Each row is a point on a landscape with many valleys, with its height.
From any point a ball takes the steepest step (drop divided by distance) to one of its 2 nearest points. It stops when none of these is lower. Distance is the straight distance between rows; heights are no part of it.
J_438: [ 18  40 -17   0   5   3 -23 -31  16  14  25  41 -35  -1   8   1  13 -17
  -4   1 -39  -9  -9  -9 -10 -29   8  34  34  19  24  33  -8  16]  height 194
J_194: [-24  32  -4  -9 -31  44  31 -22   3  -7   2 -33  -3   7  14   4  40   9
  -8  -6   0  17  10  43   2  15 -13  13 -18  27 -19  19 -13 -45]  height 101
J_795: [-17  50 -32 -13   9   8 -16 -35   2 -10   5  -2 -15  35  18  38  47 -19
  12 -10   2 -11  30  10   9 -33  -2  30   2 -15  11  23  -8  -8]  height 367
J_748: [ -4  -1  -5  13 -13  11   8  -5   2  22  31 -40  -9  31  21 -15 -16 -12
 -23  12   5  21 -35  -2  30   8   4  11 -16  -7 -25  22 -13 -40]  height 520
J_562: [ 32   9   3  38 -42  26  35   9  22 -12 -41  -6  21 -48  17  -7 -42  17
  13 -13  13  13 -14 -20  -6   8  -6  -8   6  21   6 -20   6  14]  height 198
J_437: [ 18   3  27  -2 -23 -13  26   8  34 -23   3 -56 -12   1  27  24 -11  37
  -1 -15  -2  38 -12  11  56 -48  -1  28 -18  -4  25  -4  10   1]  height 242
J_894: [-20 -21 -39  -5  18 -17 -10  -9  20  -3 -38  30  -1  44  30  19  12 -27
  33 -21  25   4 -18 -20  -9   5   0  17  25 -15   6  -8 -40 -23]  height 413
J_7: [-23 -48   7 -15  18 -19   2  14 -42  24  35 -21   0  29 -25   3   3 -13
  22   4  22  16  25 -12  20   3 -25 -28 -39  -5 -15  14  27 -15]  height 314
J_212: [ -6  27  25  -3 -23 -23 -39  -6   6  -8   3   5   8   2  -9  -6   5   7
 -44  10  16   5   9 -30  11  -5  30  38  13   0  -7 -21   6  46]  height 404
J_501: [  7   0  13  19  12  15 -11   2   0  -9  14   1 -17 -44 -12   6 -11  34
  13  -3   8 -12  31  30  -9 -25 -26 -49 -14   4  16 -11  31  12]  height 476
J_932: [ 10  14  31 -11  -1  -8 -44   5   0 -26 -14   7   6   2   1  23  -6  15
 -16  -1   3  11  20   6   4 -38  -4 -10  19   7  16 -39   3  44]  height 471
J_660: [-18  -8 -13 -17  -2 -25 -32 -11 -21 -19  -6  17  17  24  20   8  14 -21
  27  -3   7 -13  27 -15 -23  27   4  -2   1   0 -13 -34 -18   8]  height 420
J_869: [ 17 -15   0  18 -17  -7  37  16  -8   0 -31 -16  -3 -25   6   9 -27   1
   0   7 -34   1 -40 -29  22  -1  41  20 -10 -18  -1  -4   6   8]  height 810
J_626: [-24  21  -3  -1 -21  32  16 -23 -24  -2  33 -31  -1  11 -22  -6  37  -6
  -6   3  -8   6  19  52 -12  37 -29 -10  -7  17 -13  18 -23 -27]  height 186
J_80: [ 14  10 -12  10 -40  20  -2   7   2  18 -15 -11  37 -35  -8 -25 -20   2
   7   7  21   5  15   3 -24  33 -27 -54   3  32 -22 -35  -9  13]  height 618
J_431: [ 13  33  10 -34   2  -5  38  -5  -7   8 -23 -33  -1  -9  51   5  15   9
 -15  23 -21  29 -15  20   8   8  25   5  -2  26  -3  12  10  18]  height 874
J_566: [ 16 -25  48 -25   5 -21 -26  14 -16 -34 -37   7   9   3  -6  36  -2  36
 -19 -20   8  10  19   6  19 -43   7 -13   0  -6  14 -41  27  30]  height 501
J_21: [  0   7  13   2   8   7 -10 -11 -14  39  57 -14   1   7 -35 -50  -3 -14
 -46  31   2  12  -3  21   9   4 -14  10   4  18  -5  35   4 -22]  height 350
J_933: [ 18  -9 -32  28 -13  24  -2  23  -8  -2 -39  11  11 -38   5   1 -17  12
  22  -1 -33 -19  -4  -9 -10   5  -6 -56  14  -4  -1 -26  -5   2]  height 811
J_138: [-30  54 -29 -13 -15  18 -12 -22  22 -29   1  -6   0  36  19  27  32 -16
 -12 -23  20 -11  29  21 -15 -20 -18  24  12 -16  16  -5 -26 -16]  height 313
J_676: [ -6  -6  -1  16 -19  -2  -6   5  17  -5 -11  33  21 -19   3 -18 -22 -12
   7  -5  19  -3  -7 -34 -28  57  10  10   2  -6  -2 -27  -4   6]  height 307
J_43: [ -4  -8 -31  42 -30   2  -2  -8  -1  33  26 -35   2  27  17  -6 -24 -30
   5   3   4   2 -14 -10  28  -4  -4 -23 -22   5 -35  -6 -17 -27]  height 550
J_898: [-15  30  -6   3 -30   9  16 -20  26 -32  -6   5  10  27   2   9  11   7
  -4 -16  31 -10  29   9 -18   2 -12  24  -1  -9  11 -14  -8 -18]  height 256
J_254: [ 14   3  12 -25   2  12  27  32   1  11 -29 -17  20 -15  29  -7 -14  16
 -35  15  10  27 -31  25 -14  -8   8 -21  16  18  13  -2 -11 -22]  height 638
J_592: [  3 -42  -5  39  15  10  39  22  11  -4 -23  16  -4 -30 -24 -11 -20  17
  11 -15 -28 -25 -20 -12 -14  28 -15  20 -13 -26  14  10   6 -11]  height 721
J_878: [  1  11  -5  -4  -8 -24 -11 -10  -8  15  12  -2  -7  28  10   4   7 -11
   6  14   5  -6   2  -2   4  -5  27  35  -9   6  -9  -2   1  10]  height 456
J_96: [ -4  -3  16  25   2 -15  15 -30  29 -22  42  35  -9 -17 -32 -11 -16  -5
   8  -3  29 -23   4 -19 -13  25  -7  64 -16 -15   4  21  13  16]  height 527
J_611: [  6   0  -4 -37  37  26   8  10  -4  16   3   0 -20   6   3  -8   8   1
 -33  22 -24   0 -36  42 -18 -17   9   1  36  28  17  21  -6 -38]  height 689
J_523: [ -8  18  -8 -21  13  -4 -23   1  14 -10  25 -23 -22  54   8  37  17  -1
 -13  -8  28  -6  10   8  11 -67  -8   2   9  -7 -17  -3 -16  -2]  height 526
J_958: [ -5  19  19  24  -3  21  32  -8  32 -18  27 -14 -18 -14 -21 -19   1   6
  -3 -11  10   7  -5  17   0 -17 -11  29 -29   0  10  30   6 -27]  height 162
J_240: [  6  24  18  10 -18  -8 -55  -4   7 -13   9  26  -1 -11 -17 -11  -8  -1
 -28  -4  21 -10  23 -14 -17 -20   7  13  19  10   0 -29   2  48]  height 434
J_413: [  2 -25  19   8  13   1  -4  23  -6  -1   2   5  -4 -13 -13  -8  -8  35
   9 -12  16 -11  22   4  -8 -20 -24 -18 -14   0   6 -19  34 -13]  height 438
J_88: [  2 -11  33  28  44  -4 -23  -9  27 -33 -11  57  -6 -25 -38  34  -6   3
  16 -28   8 -44  26 -21 -22 -10 -11   6   6 -42  12  34  -2  31]  height 397
J_567: [ -9   8 -37  27  15   5  -6 -15 -23  21  40 -27 -10  18 -25   5   2 -12
  25   6 -17 -16  -5  18  19 -18 -20 -43 -17  -7 -25  13  -3 -27]  height 146
J_598: [  3  21 -18  22  -5  11  10  -9   4  -3  23 -27 -16   1  20  32   8   1
  35 -14 -18 -17  -3  19  34 -53   0 -37 -31 -14 -11   4 -13 -10]  height 299
J_833: [-23 -15 -17  15  24 -11 -34 -11  19 -24 -13  45  17 -23  -9 -17 -12   0
  33 -15   5 -30  27 -11 -32  28 -12  -9  12 -20   4 -14 -16   1]  height 484
J_49: [  3 -14  22 -30  10   3  26 -10 -48  18  28 -22  15  -2 -45 -13  31   8
 -12  22 -17  23   9  45  -7  37 -16 -23  -4   7   5  12  19   0]  height 458
J_476: [-28  -1   9  -6 -23   6   2  -2 -12  14  30 -14  25   2 -13 -37   8  -4
 -12  11  26  15  21   9 -22  40 -10  -7 -26   3 -10  -3   4 -18]  height 294
J_613: [-36  -4  11   5  -5 -34  24 -14 -21  19  40  10  10 -15 -23 -26  11  -6
   1   4  20  12  21 -12  -3  59  20  26 -37  -5  -5 -14  37  35]  height 478
J_646: [  1 -16   4 -45  21  20  16  26  -2  22 -19 -13 -11  16  28 -13   7  -5
 -49  26   5  13 -37  21  -9   6  16 -17  14   9   4  16 -10 -44]  height 663
J_537: [ -8 -10  25  13   2 -20  35 -26  10  -1  41  21  -3 -24 -45 -26   6  -1
   1  -3  20   3  18  -7 -14  48   3  53 -41  -1   7  16  36  27]  height 500
J_255: [  7  10 -14   6 -48  40  38 -10  -1  19 -26 -17  46 -25  -4 -30  -8  -6
   2  -4  13   1   0  16 -17  53 -14 -31   2  23 -15  -9  -9 -12]  height 639
J_155: [ 25  -3 -13  18 -19  22  41  -9 -15   5 -11   0  25 -29 -17 -38 -10  -7
  -1  17   4  -2 -11  35 -32  65 -24 -32  17   6   2   7   6   4]  height 659
J_374: [  1 -16  21  -7  -3 -23 -29  23 -25  41  18 -16  13   0   3 -20  -6  -6
 -28  31   9  18  -2 -24  15  16  22 -34 -17  13 -24  -9  11  17]  height 128
J_654: [  7  27 -10  24 -26  -1 -27 -14   3 -10   9 -24 -18   5  22  33 -13  -6
  15 -16 -30  -5  -4   0  26 -61   8 -15   3   4 -14  -9 -11  11]  height 358
J_670: [  2  -3 -20 -35   8   9   5   2 -17   0 -20  -2   7  16  19  14  33 -13
   1  21 -19  -9   1  41 -31   9 -16 -40  15  18  -6 -14 -16 -12]  height 861
J_847: [  4 -10 -43  19  18  20  -4  14 -16  10 -26   2  -9 -20  21  -1  -3   6
  17  16 -17 -29  -9  12  -4  -5 -19 -72  30  -2  -3  -8 -11 -26]  height 828
J_435: [ 15 -54  46 -28  27 -21  -8  37 -11 -18 -31  -8 -10  -7  -6  27   3  48
  -8 -27  -7   9  10  -4  23 -50   2   6  -2  -2  17   1  31  22]  height 530
J_238: [-24 -32  22 -30  22 -27 -15  17  -4  -2  -6  13  14  36 -23  11   1  11
  12  -5  36   4  14 -48   6   5 -16  36  -8 -22  -6  12  -3 -15]  height 510
J_338: [ 28  46  -7  34 -38   7 -37 -15   5  -4  23 -19  -1   5  41  19 -27 -17
  -2   6 -29  15  -6 -13  47 -49   3  -8  10  36  -1   0 -19  30]  height 403
J_538: [  8 -22   1   1  38  17  35  10  -1  -6  -5  11 -11 -15 -21  11   0  39
  30 -15 -28 -27   2  30 -12  -3 -19  -8 -23 -16  24  15   8 -20]  height 625
J_862: [-15 -26 -20  34 -27 -12   0   4 -20  22  13 -30  22  22   2 -13 -23 -23
  20  -2  17   7   8 -17  17  28 -13 -32 -26 -30 -29 -19  -7 -15]  height 573
J_736: [  2  26   4  -4 -16   3  26   0  23 -13  19 -50 -15  16  27  10  -8   6
  -8  -5  -2  23 -18  11  39 -42   6  34 -26   7   1  15   1 -23]  height 295
J_250: [-16 -15  20   1 -35 -28  19  15  -1  45  -5 -39  28   0  11 -13  -8   6
 -15   7  12  32   0 -25   6  19  20 -33 -22  12 -27 -13  19  22]  height 191
J_13: [ -4 -39   2 -35  35 -37 -35  10 -35  14 -17   6 -13  15  -3 -13  12 -33
   5  19 -23   0 -25 -29   2  22  43 -45   2   6 -37  14   0  30]  height 253
J_495: [  0  38 -10 -15 -32   1  12  -1  14  18 -15 -37  16  22  55  -5  12 -22
 -35  12  14  26   5 -11  20   3  24  25   5  -6 -15  11  -4  20]  height 849
J_129: [  1  -4 -36  32  18  22   4  15 -16  14  10 -28 -21  -5   1   8  -2   3
  38 -13 -18 -25  -8   9  24 -39 -12 -48 -25 -24  -3  18  -4 -29]  height 229
J_643: [ -8 -32  39 -18  22 -21  -3   5  15 -21 -33  56  12 -14 -18 -18  -7  13
 -13 -10   1  -1   8 -26 -36  41  19  32  17 -25  17   1  14  27]  height 384
J_710: [  7  28  -6 -14   8 -14 -67 -19   0  -4   0  35 -19  15   1  29   9 -24
 -26  -7  -5  -9  -1 -39   6 -44  16  17  45  -3   1  -1 -14  34]  height 112
J_530: [-12  11  -8 -12   6  -6  10   1   2  17  17  -5 -11  19   0  -7  -8  -4
 -28   7   5   1 -19 -11  12  -9  18  34  -3  -3  -3  12  11 -25]  height 486
J_760: [ 15  40 -17 -29  -6   9  -8 -13  17  12   1  26 -16   8  17  -1  19 -18
 -35  13 -16  11  -4  -4 -12 -11  13  49  37  15  26  20  -2  15]  height 113
J_270: [ -8  24 -28  10  -4  26 -15 -34   3  20  54  -4  -3  14  -7 -18   4 -31
 -16   6 -17 -18  -4  19  10  -6 -17   7  -6  22 -11  30  -8 -34]  height 287
J_77: [ 32  15   1  -4  10   7  21  -4   2 -39 -46  37 -19 -33  22  21  -4   5
   4   3 -50  -3 -16   3 -15   5  29  16  30  20  26 -10   4  26]  height 761
J_698: [  9   9 -22  -9 -14  -5  11 -33 -13 -19   3  21  13 -20   5 -10  21   2
  25   4 -12  -7  14  13 -24  54   4   7  -9   6 -10 -27   0  22]  height 424
J_929: [ 19 -21  -8  -7  47   1   2  12 -23 -11 -12   1 -14  -8 -10  25   3  22
  27 -10 -43 -21 -14  18  10 -32  -2 -16  -8  -5   4   3   8 -22]  height 594
J_444: [ 29  25  -5  21  -5  24  25  -6  22 -34 -42  29 -13 -42  25  25 -15  -1
  11 -14 -42  -8  -9  15 -28 -10   1 -17  39  18  34  -7  -7  22]  height 742
J_657: [  9   5  -8  15 -22   2  28 -26  -7  22  -1   3  21 -19 -13 -44  -8 -18
 -15  13 -17  12 -25  12 -18  90  -4  -8  23   0 -14  18  -7  18]  height 677
J_597: [  7  -9 -16  46 -37   9   5   6  -6  27  -2 -14  31 -22  -6 -29 -38  -1
  10   7  14  -5   8 -18  -1  27 -18 -33 -18   2 -16 -27   5  -9]  height 596
J_433: [-20  -9  -5   4 -23 -18  23 -17 -17   5  10  13  34 -17 -14 -14   9   0
  22   0 -13  13  23   1  -9  49   4  -2 -33   0 -12 -28  17  32]  height 452
J_126: [ 25  10  -4  18 -21  -8   8  -1  -6 -18 -26   2 -14 -21  10  21 -23  -5
  22 -14 -46  -6 -23 -27  30 -21  32  19  -6  -5  -9 -15  -2  20]  height 797
J_277: [  4  -2  23 -34  -4 -16 -22  19   5  -8  -3 -17  -7  23  26   4  24   8
 -22  11  24  15   6  21  -9 -25  13  -8   4  12  -5 -14   6   6]  height 586
J_412: [-40 -33  23 -19   5 -34   9   9 -28  35  34 -20   7  31 -13  -7   9  -9
  11   9  32  26  34 -16   6  35   1 -16 -50  -7 -25   3  29   5]  height 277
J_366: [  5 -40  -7  40   8   6  21  17  -7   8 -13  24  -2 -55 -35 -33 -43 -12
   7   1  -3 -14  -5 -24 -21  50  -6   5   1 -14  -2   9  10   1]  height 740
J_514: [  5 -39 -26  16  18   2 -11  14 -28  -9 -49  33   4 -39 -17 -10 -21  -5
  20   2 -29 -24 -18 -32  -6  11   9 -21  14  -9  -3 -13  -8  -1]  height 791
J_771: [ -6 -13  35 -29  19   4  16   3 -18  24  25  -8   1 -11 -28 -44  27   3
 -36  30  -2  12   2  45 -28  38  -6  -5  -4  26   8  19  21  -7]  height 425
J_384: [ 33  17  19  12 -31   0 -10  14  15 -13 -20 -19  15 -10  45  22 -29  17
   1  -7   0  28  -8 -23  36 -21   8   5   5  11   6 -26   2  32]  height 71
J_831: [-22 -11  -7  -9  34  13   6   0 -11  28  27 -17  13  23 -35 -33  15  -6
   0   9   3   0  -6  28  -2  34 -18  -8 -15   3   8  21  -9 -56]  height 521
J_815: [ 25 -15  17  14 -23 -13  14  22   4 -26 -36 -32  -2   4  24  51 -18  24
   0 -11   8  24   9 -15  34 -36   6  -6  -1 -12   3 -39  -9  25]  height 138
J_880: [ -5 -20   4   2  22  -1  15 -12 -36  23  47 -21  -5  -1 -59 -20  15  10
  20   9 -16   1   5  32   2  25 -27 -10 -15  -1   9  29  15 -25]  height 488
J_458: [-27  16  16   0   9 -24  11 -12  31  -7  29  43   0   4 -30 -13  14  12
  10 -16  44   2   0 -35   8  21  -4  83  -7 -34  -2  13  -1   7]  height 555
J_573: [-21  24 -43  -5  -4   0 -15 -23  30 -15 -12  13   7  52  24  24  24 -22
  20 -33  28 -14   3 -13  -7  -3 -16  34  24 -32  18 -19 -29 -22]  height 369
J_805: [-15  -7   1   1 -12 -20 -35  -3  -3 -15  -1  46  30 -12 -13 -17   8  -6
  35   3  14 -19  36  -7 -38  34 -15 -15   6   0  -7 -54 -17  18]  height 457
J_489: [ -5 -38  -6  12  24 -17 -40   8 -22   1  -9  49   8 -25 -29 -25 -21 -10
  14  -6  -2  -8  -7 -41   0  33  15   4  15  -3  -8  -8  -2  14]  height 773
J_504: [-20   6  27  14 -27  -7 -13  -2   5  12  39  -7  19   5 -12 -37   0  -3
 -28   6  34   9  22 -18 -10  11  -2  19 -26   0  -6 -14   3   5]  height 332
J_16: [  1  33  -9  24 -52   4  26  -3  35  -6 -16 -29   8   5  38  -6 -16 -24
 -19   2  -6  14 -12 -21  34 -12  19  37   2  -1   2   2  -3  11]  height 836
J_823: [  1 -37 -39 -17  14 -18  -4   0 -24  -7 -44  23  -5  12  39  11  12 -31
  25  -1 -15   2 -18 -35 -16  35  23 -10  10  -8 -21 -15 -12   9]  height 349
J_426: [-16 -36  -9 -15  27  -2  16  28  -3   7  11 -16  -1  35 -14  16   1   6
  24  -1  16  -6  -4 -10   4  -7 -13  -5 -21 -10  -6  14   3 -58]  height 579
J_230: [ 23 -57  22 -33  31  -3  -5  33 -37  -8 -13  -3 -13   7 -18  28  12  27
   5  -1 -16  -3 -10  -4  12 -28  12 -15  -6  -8   4   3  22  -7]  height 561
J_729: [  5   8   0 -20 -21   8 -23   6  12 -17  13 -37 -15  35  21  23  18  -1
 -26   7  30  26  24  17  10 -57 -15 -15   5   4  -8 -13 -13 -16]  height 556
J_870: [ 14  12 -11  16 -44  13  18  -5  18 -24 -28  16  22 -14   3  -6 -17   0
  16 -14   2  -5   4 -20 -30  19  -7  -1  -2  -4  13 -26  -2   8]  height 257
J_359: [  6   5   7  19 -24 -13 -12  -5 -22 -11  12  -6  -3   2  -9  10  -6  15
  21  -5   3 -10  12 -14  21 -18  10   8 -22   2 -11 -20   8  20]  height 423
J_593: [  5   5  15  26  44   7 -20   0  15 -39 -24  43 -11 -22 -24  41 -12  19
  22 -45  -5 -46   0 -11   7 -51   5  -2  14 -48  29  23 -17  32]  height 333
J_617: [ 11  22  17  22 -28  -4  48  11  15  10 -26 -22  -9 -15  34  -8 -28  -9
 -14  -1 -16  21 -46 -20  46  -8  26  38   4  -2   7   9  10  -5]  height 824
J_339: [ 13 -38 -21 -12   8   6  -3  23 -32  14 -23  -2   0  -1   7   5   9  -6
  15  28  -9 -19  -1  14  -5   5 -15 -69   5   8 -16 -17 -14 -20]  height 844
J_454: [ 23  15 -26   8  -5  25  37 -20   4  13  -5  21  -1 -24   0 -22 -14 -32
 -22  11 -36   4 -36  22 -24  57   0  14  30  12  13  17 -14   1]  height 697
J_547: [ -6  -8  -7 -22  11  -2  11  10   8  -9   7 -15 -27  54  -2  32  13  17
  12  -6  16   7   5   2   4 -41  -6  19  -9 -18 -13   8   3 -43]  height 563
J_363: [ -2 -49 -22  10  19  14  24  35  -7  10 -33 -16  -9 -18  -1   7 -21  28
  18  -9 -10 -21  -2  -8   4 -10 -28 -31  -4 -28  14   0   7 -46]  height 680
J_680: [ 13  18  -7   4   9  -8  -3   1  -8 -29 -28  11 -19  -8  14  43   1   5
  17  -2 -43  -7 -24  -9  20 -34  24  17  27  11  21  -4   2  16]  height 781
J_17: [ 11 -21  28 -44 -15   0   5  26  11  -7 -43 -22  20  15  40   9   4  29
 -33  19  26  29  -1  20 -12 -20   7 -27  14   8   5  -9  -5   3]  height 612
J_310: [ 11  -4  17  -6 -24 -21  26  23   8 -31 -20 -41 -11  23  23  45  -8  22
  -8  -9  20  35  -1  -3  35 -35  20  19 -20 -14  12 -19  20  10]  height 190
J_560: [  6  22  18 -38   0 -10 -39  -2   3   7 -11  24 -15  13  16  10   9 -17
 -43   8  -7   8 -10 -27   1 -20  41  35  50  14  16   9  -5  32]  height 21
J_916: [  1 -19  16   4 -12 -15 -11  12 -21   5  34 -30   2   2 -11   6 -16  14
  -1  -1   8  14   7 -16  29 -34   2   1 -27   7  -8  -2  19  -4]  height 391
J_664: [ 17  32  -2   2   7   3 -27 -14  -6  -8  23  16 -14  -6  -7   6   4   4
   3   9 -28 -16  -2  13   2 -32   1   3  15  23   0   5  -9  15]  height 274
J_842: [  3  55   0  23 -49  14 -36 -18  12   4  19 -15   4  -2  21  -5 -21 -11
 -20   6  -8   7   9  -2  13 -28  -7   7  12  25 -10   0 -18  30]  height 439
J_118: [  6  39  -7   6  19   5 -45   2  14  -1   1  37 -23   3  -8  43  -8  -7
 -17 -31   1 -20 -18 -36  20 -66  17   7  35 -19  18  16 -18  35]  height 192
J_493: [ 10 -38 -10 -37  25 -27  -9   3 -41   1 -38   7 -17  34   9  13  24 -37
  27  20 -24   3 -12  -2  -8  20  31 -29   4   0 -24   2 -14  20]  height 303
J_282: [ -8 -24  -8  29  18  -1 -10  -3  -5   6  26  36   4 -41 -48 -21 -28 -13
  15   2   2 -13 -13 -27  -3  37   1  19  -9  -5  -1  14   4  12]  height 757
J_117: [ -4 -10   0 -41   3  -6  20   3  -6 -18 -37  14   9  21  24   8  29   2
   9   9 -10   0  16  27 -30  33   3 -10   4   0   2 -20  -3 -14]  height 875
J_367: [ 23  21 -18  29  -3  15  29 -12  14  -2 -21  17  -3 -39   1   0 -18 -12
   3   8 -22  -8 -19  24 -26   9  -7  -8  19  28  16  12  -4  16]  height 719
J_893: [  6  37  20  18 -11  19  -1 -18  27  -9  33 -21 -14   5   2  -6  -2   8
 -23 -13   7   8 -10  23  19 -42  -6  32  -5  21   8  19  -6 -12]  height 235
J_947: [-35  -7  11  -7 -17 -26  -3  -3  19  -5   7  12  23  25 -13   2   1   9
  -6 -10  54  -4   8 -44   5   5   0  63  -4 -36  -7  -8  -5  -5]  height 539
J_731: [ 21   4 -12 -25  30  13   1  11   1  18  17 -22 -28  -6  19   1  -7  13
 -19   2 -26   7 -34  37  21 -50  -2 -14  24  19  15  25  -1 -43]  height 715
J_595: [  3  -3 -21  -8  -7  -8  44 -29  -1 -20 -28  32  26 -11  20 -13  21  -4
  22 -10   0   0  20  10 -31  77  -7  18   2 -10  14 -29   3   4]  height 392
J_174: [  2  18 -15  36  10  11  -6 -22  -7  20  48   0  -9   4 -30  -6  -2  -9
  17 -11 -12 -25 -13   8  18 -14  -7  -6 -13  -9  -2  21 -12 -15]  height 219
J_183: [-12  30 -17 -18  33  12  11 -24  18 -22  15   6 -25  25  -5  23  31  11
  24 -14 -18 -25  -1  24   2 -29  -7  17   0  -6  12  10  -4 -11]  height 402
J_134: [ 10  11   0   8  26  25 -51  -1  24  20  35  -6 -30 -38  -5 -24 -10  14
 -29   7  12  -8 -13  32  18 -50 -31 -29  27  15  14  18   1   0]  height 762
J_247: [-17  47   5  -9 -20  39  28 -20  32 -35 -12  -8  -3  14   0   0  37  11
 -13 -21  14  14  37  35 -24  11 -19  17  -4  17  -1   1  -7 -25]  height 189
J_256: [-10 -35  34 -17  23 -21 -15  38   6  10   8  16   5   2 -26 -10  -5  17
   8   2  32  -5   3 -29   3   0  -5  -1  -3  -4   0  -7  21 -18]  height 477
J_342: [  9  22 -20 -13  24  18  -6 -13   4 -14   3  27 -14  -4   1   8  15   0
  10   3 -25 -19  -4  28 -38 -25   0  -5  22   4  29   2  -5   7]  height 337
J_577: [  9 -34   7  -5  10 -18 -14  10 -38  31  34 -19 -16  24 -23   8  -5  -1
  17   3   0   5   2   1  30 -30 -11 -29 -30   9 -21  10  24  -8]  height 354
J_872: [ -2   2  16 -14  24   5   7  -4  -3  13  48  10  -7  -9 -37 -40   1   2
 -33  25   0   5 -10  22 -18  19   8  21 -10  17   5  27  10 -10]  height 389
J_584: [ 11  15  -9 -10  30  26 -41  13   7  24  31 -17 -24  -3  11   2   0   4
 -16   8  -1  18 -19  41  28 -71 -14 -18  19  19   3  25  -5 -23]  height 738
J_323: [-10  16   7 -30 -10 -21  25  -4  16   8 -19 -54   5  22  42  -2  29   3
 -21  16  11  43  -1   8   8   4  31  -5 -10  11 -18  11  16  25]  height 862
J_12: [-11 -16  29 -24  16 -40 -43  24 -25  30  17   0 -11  13  16 -15  14 -38
 -25  25 -10  -4 -13 -21   4  33  33 -43  -1  17 -34   9  -6  32]  height 195
J_951: [ 23  25  11  35  23  20 -29  15  28 -24  -6  30 -17 -29 -10  31 -25   9
   4 -29   0 -30 -11 -17  23 -57  11  -9  25 -31  33   9 -15  34]  height 269
J_147: [ 29  33  19  30 -44   8 -10  -1  18 -15 -18  -4  22 -31  20   6 -28  13
   0 -12  13  19   1  -9   4 -10  -3 -10   6  29   3 -30  -7  45]  height 135
J_98: [  2 -33  43 -43  34 -14   0  14   9 -21 -46  48  16  10  -9  -5  12  31
 -11  -8   0  -9  24  -1 -41  22  11  22  27 -17  11 -16  12   5]  height 419
J_590: [ -7 -58 -18  14  26  15  33  28  -1  18 -49   6   5 -19 -15  -5 -33  14
  20  -4 -20 -21  -1 -17  -8  36 -32  -7  -1 -28  20   7  -1 -43]  height 700
J_179: [  2  27 -32  -8 -10  -4 -31  -8  -1  -2  15  -4 -19  48  12  31  23 -17
  10  16  10  -8   4 -11  14 -39  11  10  -1  -2 -17   7  -4  -7]  height 490
J_887: [-26  20  37 -19 -14 -24 -11   5  20  -1  17 -12  16  14  -5 -22   4  10
 -48  -4  44  14  26 -15  -3   7  25  34  -9   2   3 -13  11  20]  height 368
J_852: [-21 -37  -5  -8  25  -1  11  25  -3  34   4 -16   3  15 -25 -23 -15 -10
   9   9  22   6 -18   5  11  28 -11  10 -13  -9   8  27 -14 -61]  height 549
J_830: [-11 -14  20  18  47  -6 -25 -13  14 -24   5  58  14 -16 -33   1  -7  12
  42 -22  22 -32  28 -10 -25  14 -22  11   6 -16   9  18  -5  13]  height 444
J_871: [-12   2   3  -3 -25  15   7 -18 -21  16  13 -21  28   2 -21 -31  34 -20
  -1  21   1  17   7  30 -14  57 -27 -28  -4  13 -14   2 -15 -28]  height 246
J_296: [-12 -10 -40 -19   3 -12 -13 -16   1  -3 -24  14   5  36  40   6  29 -34
  22   7  18  -4   1  -9 -17  30   9  13  19 -12 -21 -22 -22   8]  height 388
J_95: [ -7  36 -20  35   1  44 -33 -16  20  19  58   2 -23 -19  -3 -21 -11 -24
 -16   4  -4 -11   1  19  -6 -41 -14  -5   0  12   2  47 -10  -6]  height 353
J_620: [  5 -11 -18  10  12  21  49  10   8 -20 -35 -16   5 -15  -1  10  -8  24
  23 -26 -32 -20  -2  25 -19  -4 -24 -15 -17 -21   9   1   4 -36]  height 652
J_689: [-13 -34  12   1   4  -9  11   0  20 -19 -33  46  22 -21   1 -21  -3  13
  11  -8  14  -8  12 -27 -35  55   9  25  -6 -18  18 -14   8   2]  height 348
J_856: [-36 -15  30  -8 -14 -44  22   1 -20  37  14 -36   9   9   2  -2  21 -15
 -11  14  13  29  20 -12  13  35   3 -25 -34  10 -27 -11  44  33]  height 238

For each start below, name the point where the ball stops.
J_592 => J_194
J_932 => J_194
J_833 => J_560
J_359 => J_374
J_426 => J_567
J_670 => J_194
